Each scene shows the same named points in several views. A view is turned or mirrored, and shifted as a whole, has a little noise and may leave points out.

Scene 1
View 1
dima: [ 11   0  18   3 -12   9 -16 -21  -1   1   2   1 -12   6  -3  -6 -10   4
 -23  -6  -5  -3]
rilep: [ 18   0   8  12  17  -6 -27 -13  -4   4   5  -6 -20 -28   0  -1  -6  -3
 -20 -25 -54   4]
dibob: [ 13   7  33   7 -18 -10 -22 -13 -10  33  20  -8 -22  -6  -3  -1  -8  -9
 -10 -20 -11   9]
zifo: [ 30  -7  12  -1 -13   8 -18  -9  -1  -6  -5   4 -12   5 -15 -11 -26  -8
 -13   6 -13   9]
zak: [ 19  31  18  16   0  -5 -16 -16  -7  12  10  -1 -26 -20  13   2  13 -37
 -11 -41 -22 -19]
darib: [  4   1  27  -1 -19 -11 -17 -23 -13  24  17  -8   0  12  -1  -3  15   7
 -24 -22  17 -19]
Kizo: [ 15   3  28   3 -11 -25 -27 -14 -19  36  23 -14  -5  -5  -3  -1   9  -5
 -15 -23 -10  -4]
mer: [ 23  15   9  16   9   3 -20 -13  -2   0   3  -1 -30 -25   3  -2 -10 -26
 -11 -24 -44   0]
nele: [  9  17  32   6  -7 -35 -26 -17 -22  50  30 -19 -10 -16   7   5  28 -14
 -14 -46 -13 -14]
noz: [ 32  24   8  14   4   4 -12 -10  -4 -10  -1   7 -26 -13   4  -5  -6 -40
 -11 -23 -26 -10]
lefor: [ 33   7  19  -3 -26 -11 -18  -4 -17   8   8   1  -6  13 -13  -8  -8 -27
  -6   0   8  -1]
zubo: [ 26  -2   5  -3  -8  -6 -22 -10 -10  -6   0   1   1   9  -7  -7   0  -4
 -22  -4  -6 -14]
subu: [ 47  32   4  12  -1  -3 -16   2 -10  -5  -1   6 -32 -16  -1  -7 -13 -62
   6 -16 -31   2]
Fosim: [ 21  -6  15  -2 -14   2 -20 -15  -7   0   2   0  -2  12 -10  -8  -8   4
 -21   2   0  -4]
bibik: [ 13   1  17   5   1  -8 -22 -17  -7  11  10  -8  -8  -7   1   0   4   1
 -21 -23 -22  -8]
View 2
Fosim: [-21   3 -25  26 -16   7 -23   4  18 -14  -8 -11   6   3  22  16  23  18
  21  28   2  -2]
dibob: [ -4  19 -13  24   4   8   4   2  20  -4 -23  -5   7 -30  15  11   4   6
  20  17 -11  -5]
zubo: [-24   7 -23  22 -20   8 -28  -2   6 -18   0 -14   0   8  22  16  24  13
  17  18  -6   1]
darib: [-10   4  -8  27 -17  22 -14  10  18   1 -27 -17 -15 -13  21   2  19   7
  14  13  20   6]
Kizo: [  3  20  -7  24  -4  10  -1   9  13  -5 -22 -14 -11 -30  26  14  12   9
  13   1  -2   3]
subu: [-24  30 -10   0   9  -4  -1 -30 -19 -17   8  -7  25 -14  -5  18 -14  -6
  15  -4 -61  -5]
mer: [-11  10 -17  -1   7  -1   4  -7   2 -20  14  -4  -2  -9  -4  17  -2   9
  21  -1 -46   0]
zifo: [-32   7 -34  21  -8  -1 -23  -9  13 -20   0  -5  24   4  14  18  16  18
  25  34 -21  -9]
dima: [-21  -2 -26  17 -12  10 -15   2  24 -11  -6  -7  -1   1   7   8  17  15
  24  29  -6  -1]
noz: [-28  11 -13   1  -3   5  -9 -20  -9 -13   8 -12   0   0  -8  11  -2   0
  17  -1 -43  -2]
lefor: [-32  20 -19  27 -13  10 -26 -14   1  -6 -21 -15  23  -9  24   9  10   0
  15  20  -7  -5]
zak: [-18  15   2  10  -5  14  -4 -10  -3  -3 -11 -17  -7 -16   0   2   0  -6
  11  -8 -23   4]
nele: [ 14  26   5  22  -1  14  11  10   6   3 -25 -18 -24 -44  23   8   5  -3
   5 -21  -4  10]
rilep: [  1  11 -22   4   6  -5   7   5   8 -29  20  -3 -15  -9   7  24   9  22
  23   0 -40   0]
bibik: [ -4   6 -15  16  -9   6  -5   9  14 -16  -1 -11 -13 -11  16  15  16  16
  18   5 -12   4]
View 3
darib: [-21   8 -13  32 -20 -16 -20  -1   8 -13   5  -6 -11  25   8  -1   5   7
  14   5   9 -15]
dima: [-20  17  -2  22 -18  -7 -10  -2 -23   4  -2  11 -15  31 -10  -9  -2 -13
   6   2   3   4]
bibik: [-14  -2 -10  17  -9  -2 -16  -3 -17  -1  10   2  -3  22   5   5  -4  -2
   9  10  -6   7]
rilep: [ -9 -12 -11   4   1  13  -9  -6 -43   1  14   5   8  14  -5  10 -13 -10
   6  19 -21  28]
lefor: [-20  -1  -8   9 -21  -5  -2   0  22   9   3  28 -21  18 -14 -18  18  -5
   8   0  -3   2]
nele: [ -8 -15 -29  16 -11  -5 -21 -11  23 -24   9 -14  11  -3  18  15  -5  13
  24  35  -5  -2]
dibob: [ -9   1 -18   4 -21  -4  -9   7  11 -14   4  27   8   6 -13  -1  -9   0
  12  16   4   8]
Kizo: [-12  -6 -19  13 -15  -6 -19   1   9 -18  11   6   7   7   5   9  -2   7
  14  15  -2   0]
zak: [-17  -9 -17  12  -8   4  -5 -27  10   5  -6  -5 -12  11   7  -1   7 -14
  16  31 -15  12]
noz: [-18  -9  -9   3  -3  12   3 -29 -12  23  -6   5 -18  16  -4  -9   9 -25
   8  24 -23  25]
subu: [-16 -17 -14 -11  -4  20  12 -31   8  27  -8  25 -16   3 -13 -16  15 -30
   9  30 -31  37]
Fosim: [-20   8   1  20 -16  -9  -9   8 -11   6  11  19 -17  33  -8 -11   9  -5
   3 -11   4  -1]
zubo: [-20  -8   0  10  -6   4  -6   2 -15  17  14  17 -17  25  -8 -10  11  -7
   1  -5 -13  13]
View 4
zifo: [ 16  -8  -4  13 -14   2  11  -9 -14  19  17  17  -2   9  10 -13  -8  31
   4  13   2  -5]
Fosim: [  3  -1   5   7  -4   1   6  -7  -6  14   8   7   9   6  24 -12  -3  22
 -11  19  -8   0]
mer: [  4  29 -11  13   5   4  22 -20  -8  11   1  21 -20  11 -23   6  -5  29
  21  -3 -11 -29]
dima: [ 11  11   9  12  -4   0   8 -20  -3  12   5   9  10   7  20  -2  -9  22
  -2  16  -4  -9]
darib: [-22  31  17   4   6  -6   5 -16   5   3   0  -7  19   0  35 -14  -8  14
  -8  13 -23   5]
dibob: [-14  33   0  10  -5  12  13 -23  -9  -4   9   9  11   9  15 -20 -15  26
  20   0 -25   7]
Kizo: [-31  33   3   5   6  14  10 -11  -2   0  -1   9  12  10  15 -18  -7  22
   5   1 -38   7]
lefor: [-16   2   0   9 -15 -15  12  -1 -11  13  22   3  -7  -3  16 -33 -14  27
   7  10  -9   6]
zak: [-25  43   2   9   3 -16  19 -15   3   5   4   0 -17  -2  -7 -10 -11  24
  15  -2 -20 -15]
nele: [-52  59   7   3  17  11  14 -14   2  -8  -9   2   5   7   7 -18  -7  18
  11  -7 -50   2]
bibik: [-10  24   3   6  12   9  10 -13  -2  10  -5  11   6  11   6  -2  -1  23
  -2   6 -23 -10]
subu: [-14  19 -17  15 -12 -20  29  -4 -15  15  20  15 -43   0 -29 -19 -11  35
  31  -7  -8 -24]
noz: [ -2  25  -6  11  -1 -16  20 -13  -3  14   8  10 -29  -1 -19  -2  -7  28
  19   0  -5 -29]
rilep: [  2  23 -11   8  18  22  19 -16  -8  13  -9  29  -6  18 -18  14   3  31
   7  -1 -24 -26]
View 5
nele: [-12   7  20  14 -11  -1  -8 -26  10 -16  15 -25   3  10   5   9   0  22
  17  16 -19  23]
dima: [-21 -10   0 -21 -10  -2  -7  11  -1  -1  -2   1   9   1  23 -12  11 -22
 -15  13  18  -3]
bibik: [-21  -7   7 -13 -17  -1 -14   1   5 -10   7 -24   2   0  15   0  12  -7
  -8  13  11  10]
mer: [-10   3 -11   8 -31   2 -26   2  -7 -10  -8 -44 -17   4  29  17  33 -21
 -25  -9 -16   9]
zubo: [-25 -16   0 -24 -16 -20 -12   3 -12 -22   5 -10  12  -5  19 -15   6 -15
 -14   6  22 -10]
noz: [ -9  -1 -13   0 -24  -8 -19  -3 -18 -19 -11 -24  -9   5  33   8  27 -27
 -28  -7 -11  -8]
rilep: [-25  -6   1 -16 -23  16 -26  12  11  -4   2 -44  -7  -1  15   8  30 -17
 -20   4  16  18]
dibob: [-11  -8  -1   6 -10 -11  -2  -1   4  10   6 -11  15   0  18  -6   5  -6
   4  14 -11  12]
zak: [ -8   7   2   9 -16  -4 -11 -18 -12 -20  -3 -14  -6  11  25   8  14 -10
  -7   3 -16  -1]
subu: [ -5   1 -26  17 -31 -29 -19  -6 -26 -17 -10 -34  -5   2  41   3  25 -27
 -27 -15 -29 -11]
darib: [-19  -6  19 -15  -2  -3   0 -11   1 -15   9   9  12   8  13 -10  -4   6
   6  26  12   1]
zifo: [-20 -20 -16 -21 -17 -26  -9  19 -11   2  -1 -13  16 -11  31 -21  14 -29
 -23   6  14 -12]
Fosim: [-23 -17   3 -27 -12 -17  -5   7  -6  -8   6  -3  16  -6  20 -19   6 -17
 -11  15  23  -7]
View 6
mer: [-17  -2 -11  -4  26 -11  17  34  -9 -12 -20  -3 -25 -13  -8   9  -6  -8
  24  -3   1  10]
Kizo: [ -1  22  17  12  25  -5   9  25   2   3  -7 -16   9  -3  10  -1  -7 -27
 -13   2  28  -3]
zak: [-25  13   6  17  24  -3  15  14  -1  -3 -23  -3 -24  -4   3  11  -2 -10
  -3 -12  15  -4]
bibik: [  5   9  -1  12  28  -2   7  23  -7   1 -10  -8  10  -1  -2   0 -17 -19
   7  -7  12   0]
rilep: [ -5  -3 -11  -9  29 -10  18  39 -16  -6 -12  -6   3 -14  -9  -1 -19 -11
  29  -3  11  17]
darib: [ 11  23   9  32  31   9  -7  12   5  11 -14  -7  16  10   9   1 -14 -31
 -17 -11  14 -20]
dibob: [  3  16  15   5  30   0  -2  37   8  -3 -16 -13  -5  -7  10  10   3 -31
  -7  13  13  -4]
nele: [-28  24  27  14  34   5  14  25  -2   4 -12 -20  10  -4  14  -4  -6 -18
 -26  -5  48  -4]
zifo: [ 35  10 -10  11  11 -18  -3  24   7  -6 -11   0 -15  -2  -5  14  -5 -36
  24   4 -21   3]
lefor: [ 19  25   9  24   1 -14   3  10  14  -2  -8  -5 -25   5   7  17   6 -40
  -1   0  -4  -4]
Fosim: [ 38  23   2  26  11 -11  -6  12  11   1  -6  -4  -4   8   2  11  -6 -43
   6  -1  -9  -9]
subu: [-22  10   0   5   0 -20  26  15   3 -16 -17  -1 -61  -9  -5  21   9 -11
  22  -4  -3  14]
zubo: [ 26  15  -6  21  11 -12   5  11   2   2  -6  -2   0   7  -3   7 -15 -32
  12 -13  -7  -5]
dima: [ 22   9 -12  15  28   0  -8  21   2   1 -16  -2   2   1  -2  11 -12 -29
  10  -3 -13 -10]
noz: [-13   0 -10   0  17 -12  17  24  -5 -10 -21   0 -35  -8  -8  15  -1  -9
  27  -4 -10  11]

Which points are out of place in each view (at most two, in the order of its rows)? Write - if all are in place.
view 1: zak
view 2: subu
view 3: dibob, zubo
view 4: -
view 5: mer, rilep
view 6: Fosim, noz

Scene 2
View 1
zeso: [-14   3  -7  24 -29  11  31  13  -3   4  32  22  29 -14  14   5 -10 -26
  -9 -41  33  15]
vol: [-14  10   8  14  -4  13  28   2 -13 -12   1   7  -4 -12  15   5  18   6
   5 -27  13  22]
Disu: [  2  28 -18  -1 -59  -5   8  -1 -18  10  33  45  29 -13  21   2  -2   5
  -5 -14  31  13]
lepu: [ -3  31   3   2 -15  -1   8 -18  -9  -6   9  26   1 -17  26   9   9   8
  10 -15  24  10]
povak: [ -4  14  -6   8 -30 -10  10 -10  -6  -5  13  28  23  -8  17  -2  -4  -6
   5 -24  15  -6]
pulo: [-21   9  20  22  28   6  32   0   4 -13  -4  -9 -13 -16  19   2  -3 -11
  12 -39  13  -3]
lefa: [ -6  29   9   5  -2  -6  11 -12  -7  -3   3  14  -8 -16  26   3  -2   7
  13 -17  21  -4]
pekal: [ -5  12   7  12  -6  -1  13 -29   0 -19  -1  19  16  -7  21   8   3 -14
  19 -28  11  -6]
bub: [-25  11  11  12   6  12  36  33 -19  -9   4  -6 -27 -15  11  -8  14  23
  -5 -25  12  22]
pak: [  1  33   3  -1 -12 -25  -3 -13  -6  -3   6  26   5 -12  24  -8 -16   6
  17 -13  12 -23]
mame: [ -4  21  -4   4 -29  -7  12  -4 -10  -1  15  27  11 -14  20  -2  -1   5
   3 -20  20   2]
mam: [-17 -13  -4  10 -27 -11  17   9 -23 -29 -16  14  16  16  -3 -23  23  23
  10 -23 -22  -7]
kuv: [-13  19   7  12   1  -9  20   9  -1   6  18   8  -6 -20  23  -7 -19  -4
   3 -27  21 -11]
Luf: [-12  14   5  -1 -11 -18   8   1 -21 -19 -13  13  -9   3  10 -18  15  34
  13  -9 -12 -11]
zuki: [ -8   6  -3  13 -26   4  20  -9  -6 -12   8  22  20  -7  13   4   6  -8
   6 -29  14   8]
fot: [ -9  -2  -1  11 -21 -11  13 -13  -7 -21  -4  22  26   4  10  -6   9  -4
  14 -28  -4 -12]
kiz: [-12  10  14   6  11  -9  16  -8  -9 -23 -15   1 -11  -2  15 -11   8  15
  20 -20  -8 -16]
fovem: [-12  21  -7  10 -33  17  30  21 -20   7  27  23   3 -21  15   4  13  10
 -13 -24  35  39]
deti: [-19  12  10   0   1 -15  18  27 -24 -15 -13  -1 -28  -4   7 -25  11  45
   3 -12  -8  -5]
kug: [-14  -9  11  12   3 -17  10 -18  -6 -40 -32   5  13  17   3 -15  13   9
  26 -28 -29 -30]
Pog: [ -6  14  -1   2 -25 -10   8  -8 -17 -17  -5  23   8  -2  13  -6  15  18
  12 -14   2  -1]
kepe: [-13   9  -1   8 -20  -1  20   4 -13 -10   6  16   7  -6  14  -5   7   8
   4 -23   9   7]
nofab: [-14  16   9  11   1   4  25   1 -10 -12  -1   7 -10 -11  14   2  11  11
   8 -24  12   8]
View 2
lepu: [-12  -7   3  12   2 -27  25  -3  -7  29  37   5  -2  -6  -8   9 -13  -5
  -6  15 -18   7]
Disu: [-52  -8  -3  25  11 -28  21 -27  -7  10  37  10  -2 -17 -22  13 -19  13
 -14   0 -23  21]
bub: [  6   8   6  14  -2 -22  45   5 -11  26  -6 -22  10  14  23 -36 -61  -7
  -4   5  -4  25]
fovem: [-30 -11  -7  30   6 -27  45 -12 -11   9  23 -18  -1  -9  -4 -12 -58   8
 -10   3 -12  28]
pak: [-18  -3  14   0   6 -22  15 -15  -8  39   9  25  11   6   4   6  11   1
  -9  11 -19  -2]
fot: [ -7   5  19  19  -8   1 -11 -19  -5  15  10   7   4  -4  -3   1 -12 -11
  -1   0  10  -3]
zuki: [-14 -11   9  23  -2 -10   9 -21 -10  12  17  -1   0  -6  -1   3 -26  -4
  -2   4   9   4]
kug: [ 26  23  32   4 -17   6 -25  -4   2  30  -6  11   9   8  11 -14  -3 -26
   3  -1  18 -11]
lefa: [ -3 -14   8   7   5 -22  29  -9 -11  37  11   6   7   6  12   0 -12  -2
  -7  17 -11  -1]
kepe: [-11   2  10  17  -3 -14  14 -13  -6  20  12  -2   5   1   4 -11 -30  -4
  -5   1   0  12]
vol: [  5   1   9  23  -6 -12  20  -6  -7  17  13 -19   0  -1   6 -15 -48 -10
  -3   3   8  13]
mam: [  1  42  24  16 -16   0 -21  -3   6  14   8   4   8   0  -5 -24 -28 -20
  -4 -14   4  14]
kuv: [-19 -16   5   8   7 -19  34 -20 -16  31 -12   7  12  12  26 -12 -20   9
  -8   8  -7   4]
Luf: [  7  31  20   1  -9 -17   6   9   3  34  10   9  10   7   0 -19 -14 -19
  -5   4 -18  12]
nofab: [  7  -5  10  12  -2 -17  26  -1  -9  28   8 -10   6   5  13 -12 -35 -10
  -3  14   0   7]
zeso: [-42 -28  -2  33   8 -10  25 -43 -20  -1   2 -10   2  -7   8  -1 -43  17
  -8  -6  12   9]
kiz: [ 22  11  23   3  -9  -9   9   2  -6  39  -2   4  11  12  19 -16 -14 -19
  -3   9   2  -3]
pulo: [ 16 -22  13   8  -1  -7  31 -13 -17  31 -16 -11  10  13  37 -16 -31  -7
   2  12  18  -7]
Pog: [ -4  13  15  13  -4 -15   6  -3   0  25  21   6   3  -2  -7  -4 -18 -10
  -6   3  -8   9]
pekal: [  1 -19  13  15  -3  -6   7 -21 -14  24  15   4   0  -5   5  11  -7  -9
   2  13  14 -13]
View 3
kuv: [  6 -14 -13   5   4   9  29  25   4  -9 -12  -1 -20 -15  14   4  22  22
  23  -2  11 -35]
pak: [  7 -10  -1  14   8   7  18 -19   9  -8  -5 -13 -28   3   5  17  12  34
  19   1  19 -19]
deti: [-13 -33 -32  16 -26 -10  12  23 -37  14 -15 -25 -22   3   2  15 -15  14
  31  -4   3 -10]
lepu: [  0  -4   2  21  19   1  11  -7  -7 -22 -15   4 -19 -18  19   2  -2  28
  41   7  22 -19]
lefa: [  4  -8  -6  19  16   2  21   3  -3  -8 -11  -1 -17 -11  14   5   5  33
  33   4  15 -21]
Luf: [ -6 -23 -15  17 -12  -5   3  -5 -23  11  -7 -19 -20   7  -1  19 -19  19
  31  -3  13   2]
nofab: [ -4 -13 -10  17   5   0  13  21 -21   1 -15   5  -7 -16  17   3  -5  18
  40   2  12 -14]
zuki: [  3  -5   6  -4   5   7   2   1  -2 -16  -9  18  -4 -18  22   0   2   2
  35  -1  22  -8]
kepe: [ -1 -15  -5   0  -4   3   5   7 -13 -11 -12   5 -13 -11  18   7  -3   3
  35  -2  17 -13]
fovem: [-17  -7  -6  -2  -8   0   0  15 -23 -43 -32  11 -26 -33  32  -8   5  -5
  51   8  15 -43]
mame: [  2  -8   2   5   3   6   7  -8   1 -24 -13   1 -23 -14  19   5   7  11
  30   3  20 -22]
fot: [11 -9  6 -6 -1 11 -2 -6 -1  2  1 11  1 -4 10 10 -7  2 25 -6 24 10]
pulo: [  9 -14 -15  15  17   7  30  50  -9  15  -6  16   9 -20  12  -4   8  25
  32  -5   7 -17]
kiz: [  4 -20 -13  20   4  -1  15  19 -17  22  -2  -5  -4   0   2  11 -12  27
  29  -7  11   5]
povak: [  8  -6   8  -4   3  12   8 -10   8 -18  -8   7 -17 -10  18   8  10   8
  25   1  24 -15]
bub: [-19 -26 -32  10 -19  -8  14  58 -47  -7 -29   1 -11 -25  22  -5  -4   3
  50   1  -1 -36]
pekal: [ 12  -1  10   9  23  10  10   1   5  -1   0  18   2 -13  15   3   1  21
  31   0  26  -1]
mam: [ -1 -26  -7  -8 -29   1 -12   1 -25  13  -3  -3  -1   4   6  17 -23 -13
  28 -10  19  19]
vol: [ -7 -14 -11   7  -4  -2   2  23 -30  -6 -16  12  -2 -22  20  -2 -11   1
  48  -1  15 -10]
zeso: [  5  -1   6 -22  -5  17   9  20   9 -34 -15  26  -6 -31  30  -6  27 -13
  31  -1  20 -36]
View 4
zeso: [-24   2   5 -16 -53 -16 -22  -4   8   3  30  31  17 -19  28 -10  16  33
   6  17 -10 -24]
lefa: [ 11  18  -1 -16 -26   1 -19   7   1  24  -1  13 -11  -6 -18 -11  12  15
  13  23 -10   5]
Disu: [-25 -16   8 -11 -31  -7 -20  11  -1   8  18  27 -40 -14  12   3  35  15
 -15  17 -22 -36]
deti: [ 35  52  -2 -21 -27  21  -3   6 -18 -24   7  17 -38 -19 -16 -17  -2  12
  24  40  14   8]
mame: [ -7   6   4 -13 -27  -2 -19   6   3   9  12  20 -20 -11   2  -8  17  15
   0  21 -13  -9]
mam: [  6  27  23  -8 -13  15  -8 -15  -9 -43  18  27 -32 -22  23 -35  -3   7
   8  30  25   6]
bub: [ 31  44  -3 -28 -56   3  -7 -11 -16  -7  11  29 -13 -28 -13 -25  11  34
  41  30  20 -12]
pekal: [ -4   5  11  -5 -13  -3 -26  -8  16  19   3  13   5  -1   3 -25   5  10
   4  15  -3  17]
zuki: [ -9   3  11  -9 -25  -3 -22 -10   6   4  15  25  -6 -11  12 -20  12  17
   3  16   1  -3]
vol: [ 13  19  11 -15 -36   0 -13 -22  -4  -5  11  27 -12 -21   2 -33  11  23
  24  19  22  -6]
kug: [ 14  35  17  -1   8  19 -16  -8   9 -21   1  10  -7  -4   6 -36 -23  -6
   7  27  16  47]
povak: [-15   4   7  -6 -22  -3 -21   7   7   6  12  20 -11  -8  13  -7  10  10
  -5  19 -14  -2]
fot: [ -8  12  17  -2  -7   4 -19  -7   9  -9  11  18  -8  -8  15 -23  -2   5
  -3  20   4  18]
lepu: [  5   1   8 -13 -23  -2 -19  -3   3  26  -1  18 -22  -6 -14 -14  21  14
   7  17  -6  -7]
kepe: [  2  19   8 -13 -30   3 -16  -2  -3  -7  11  22 -16 -16   4 -21   9  19
   9  24   4  -2]
Pog: [  8  13  11  -8 -12   9 -15  -2  -4  -4   4  16 -32 -11  -3 -19  10   5
   1  23   2   4]
kuv: [  3  31 -10 -21 -44  -1 -17  17   0  11  13  16   6 -10  -6   2   3  22
  17  29 -15   1]
Luf: [ 22  32   9 -11  -9  18 -10   4  -9 -16   2  13 -41 -10 -12 -20  -1   2
   8  31   8  15]
pak: [ -1  15  -1 -11 -13   5 -22  24   3  16   2   8 -20  -2 -11   3   5   1
  -4  26 -24  12]
fovem: [ -1   5   3 -23 -55 -11 -13 -10 -10   5  18  34 -24 -26   3 -16  36  33
  14  18   4 -43]
View 5
mame: [ -1  -3   9   1   2 -21  -8 -16  -1  -5  15  -7  -3   2   1   9  15  19
   4  -8   7   0]
pak: [  4  -5  20   5  -6 -15  -9 -23  -1   2  15  -7 -20  -3  -7  10  10   6
 -11  -7 -16  -8]
lepu: [  6  -2  10   4   0 -19  -8  -3  -9  -5  24  -8 -16   0 -14  20   6  21
   5  -2   7 -10]
mam: [ -9 -15 -18  -2  19 -21  11 -20 -10  -5  -1  -8  27 -30  19  -1 -31  15
 -10  43   0   9]
zuki: [ -1   0   6  -9   3 -19  -8   0   5  -3   8  -4  12  -1   2   9   0  27
  -1   6  21  -4]
kiz: [  6 -10   5 -15  -7  -7   5 -12  -9   1   8  -5 -11 -28   3  18 -22  -4
 -21  34 -13 -15]
Luf: [ -2 -17  -5   5   7 -17   9 -26 -19  -7  13 -13  -6 -27   4  11 -17   0
  -7  32 -19   0]
Disu: [ -9  -2   6  15  16 -35 -14 -23  -1 -12  21 -12   5  17   0  -2  29  40
  19 -26  15  14]
kepe: [ -1  -8  -1 -15   1 -20   3 -12  -4  -6  11  -9   6  -7   7  11   0  15
  -2  12  12  -4]
vol: [  4 -12 -10 -26   2 -21  10   4 -14  -9  18 -11   7 -10   7  22  -5  14
   3  26  26  -6]
fovem: [  2 -12 -10 -23   3 -34   4  -7 -14 -21  29 -17  -1  13   5  24  30  20
  23  -7  39   4]
lefa: [  8  -3  15  -7  -9 -12  -4 -12  -5  -1  17  -6 -21  -7  -9  19   6   5
  -7   4  -3 -13]
nofab: [  6  -9   4 -20  -4 -17   4 -11  -4  -4  13  -7  -7  -7   4  16   1   4
  -5  10   4 -11]
Pog: [ -3  -9  -1   9   9 -18   0 -14  -9  -7  15  -9   0 -16  -1   9 -11  18
  -3  19  -4   1]
povak: [ -3   1  14   0   3 -20 -11 -16   8   1   6  -3   6   3   1   1   6  24
  -5  -7   7   0]
kug: [ -2  -7   4   0   2  -3   2  -9   1  11 -10   3  14 -40   6   3 -46   6
 -31  49 -16 -12]
pekal: [  5   5  20  -3  -5  -8 -13   8  11   8   7   3  -1  -8  -9  13 -12  25
 -12   7   9 -17]
deti: [  1 -27 -15 -19   2 -20  22 -34 -26 -14  16 -19 -11 -27  16  17  -8 -22
  -8  38 -16  -1]
pulo: [ 16  -6  15 -48 -21  -4   5   4   4   5   5  -1 -11 -11   5  27  -6  -7
 -21  21  14 -30]
zeso: [ -1   1   6 -38  -5 -26  -8  -3  19  -5   4  -8  22  18  17   6  24  28
   2 -17  44  -5]
View 6
Disu: [ 37  -8 -17 -48  -6  21  31  24   0 -20   9  22  -3  28   1   6   5   8
 -26  18   2  31]
Pog: [  1  -7  -3 -22   5   7  13   0 -11 -16 -16  -9  -1   1  -3   4   1  24
 -23  16  14   9]
lefa: [ 10  -2   0   0   7  12  25  -7  -5 -29  -7   1   7   7   7 -20  -3   3
  -3  13  14   4]
kiz: [-14  -2   8   6  15   5  10 -19  -8 -17 -24 -22   9 -11   1 -13   0  17
  -7   6  14 -11]
mame: [ 21  -4  -6 -25   2  18  25   5   0 -21  -3   4   6  15   1  -5   2   5
 -15  12   4  14]
fovem: [ 19   5 -25 -31 -10   7  20   7 -16 -43   9   4  27  27  -6 -13  38  -5
 -33  17   3  26]
zeso: [ 29  -4  -5 -30 -13  31  33   4   6 -12  10  -6  28  32 -11  -8  29 -23
 -23  -8 -23  14]
mam: [-14 -10   0 -31  11   8   0  -3 -12   5 -31 -34  11 -10 -14  18  10  35
 -40   6   1  -6]
vol: [ -9   1  -6 -13 -10   3  11 -14 -22 -27 -12 -20  21   9 -10  -9  32   4
 -29   7   4   9]
kug: [-26 -13  19  -2  13  12   8 -22  -8   9 -37 -39  -3 -19  -8   8 -12  26
 -15  -5   5 -18]
fot: [  0 -14  11 -22  -1  20  21  -8  -6   5 -21 -18  -3   4  -9  10  -3  12
 -19  -3  -3   6]
kuv: [ 21   2  -6  -4  17  20  21  -4  12 -28   1  -6  29  10   4 -23   5  -5
  -6   8  -1  -8]
povak: [ 20 -10   3 -26   1  24  28   6   3  -8  -6   0   0  14  -1   1  -4   2
 -14   4  -3  11]
lepu: [ 10  -3   0 -10  -4  11  27  -1 -13 -31  -4  10  -3  12   3 -13   3   4
  -9  16  17  21]
deti: [-12   3 -15  -7  29  -6  -7  -8  -6 -33 -20 -26  30 -15   1 -10  14  36
 -28  24  21 -15]
zuki: [  8  -6   3 -23  -8  17  26  -3  -9 -11  -8  -8   3  17  -8  -3  11  -4
 -21   0  -2  14]
Luf: [ -9  -5  -7 -14  22  -1   2  -3  -8 -19 -23 -17   7 -14   2   3   0  38
 -22  21  20  -5]
pak: [ 22  -8   0 -10  19  18  25   3  11 -16  -8   5  -2   3  12  -8 -22  16
   0  17  12   0]
nofab: [ -3   2  -4  -4   2   5  15 -11 -12 -30 -10 -14  17   5  -2 -17  16   3
 -16   9  12   3]
pulo: [  0   2  11  12  -1  19  26 -24  -5 -23 -11 -21  25   9  -4 -29  16 -20
  -2  -7  -3  -8]
bub: [ -5  12 -19  -4   8  -4   0 -13 -13 -45  -5 -22  46   3  -6 -24  40   5
 -28  16   9  -5]
kepe: [  7  -2  -8 -17   1  10  15   0  -8 -26  -6  -4  12   8  -1  -8  12  10
 -19  13   8   9]

Which points are out of place in each view (at most two, in the order of its rows)? Write - if all are in place.
view 1: vol
view 2: lepu
view 3: bub
view 4: mam
view 5: pak, nofab
view 6: pulo, kepe
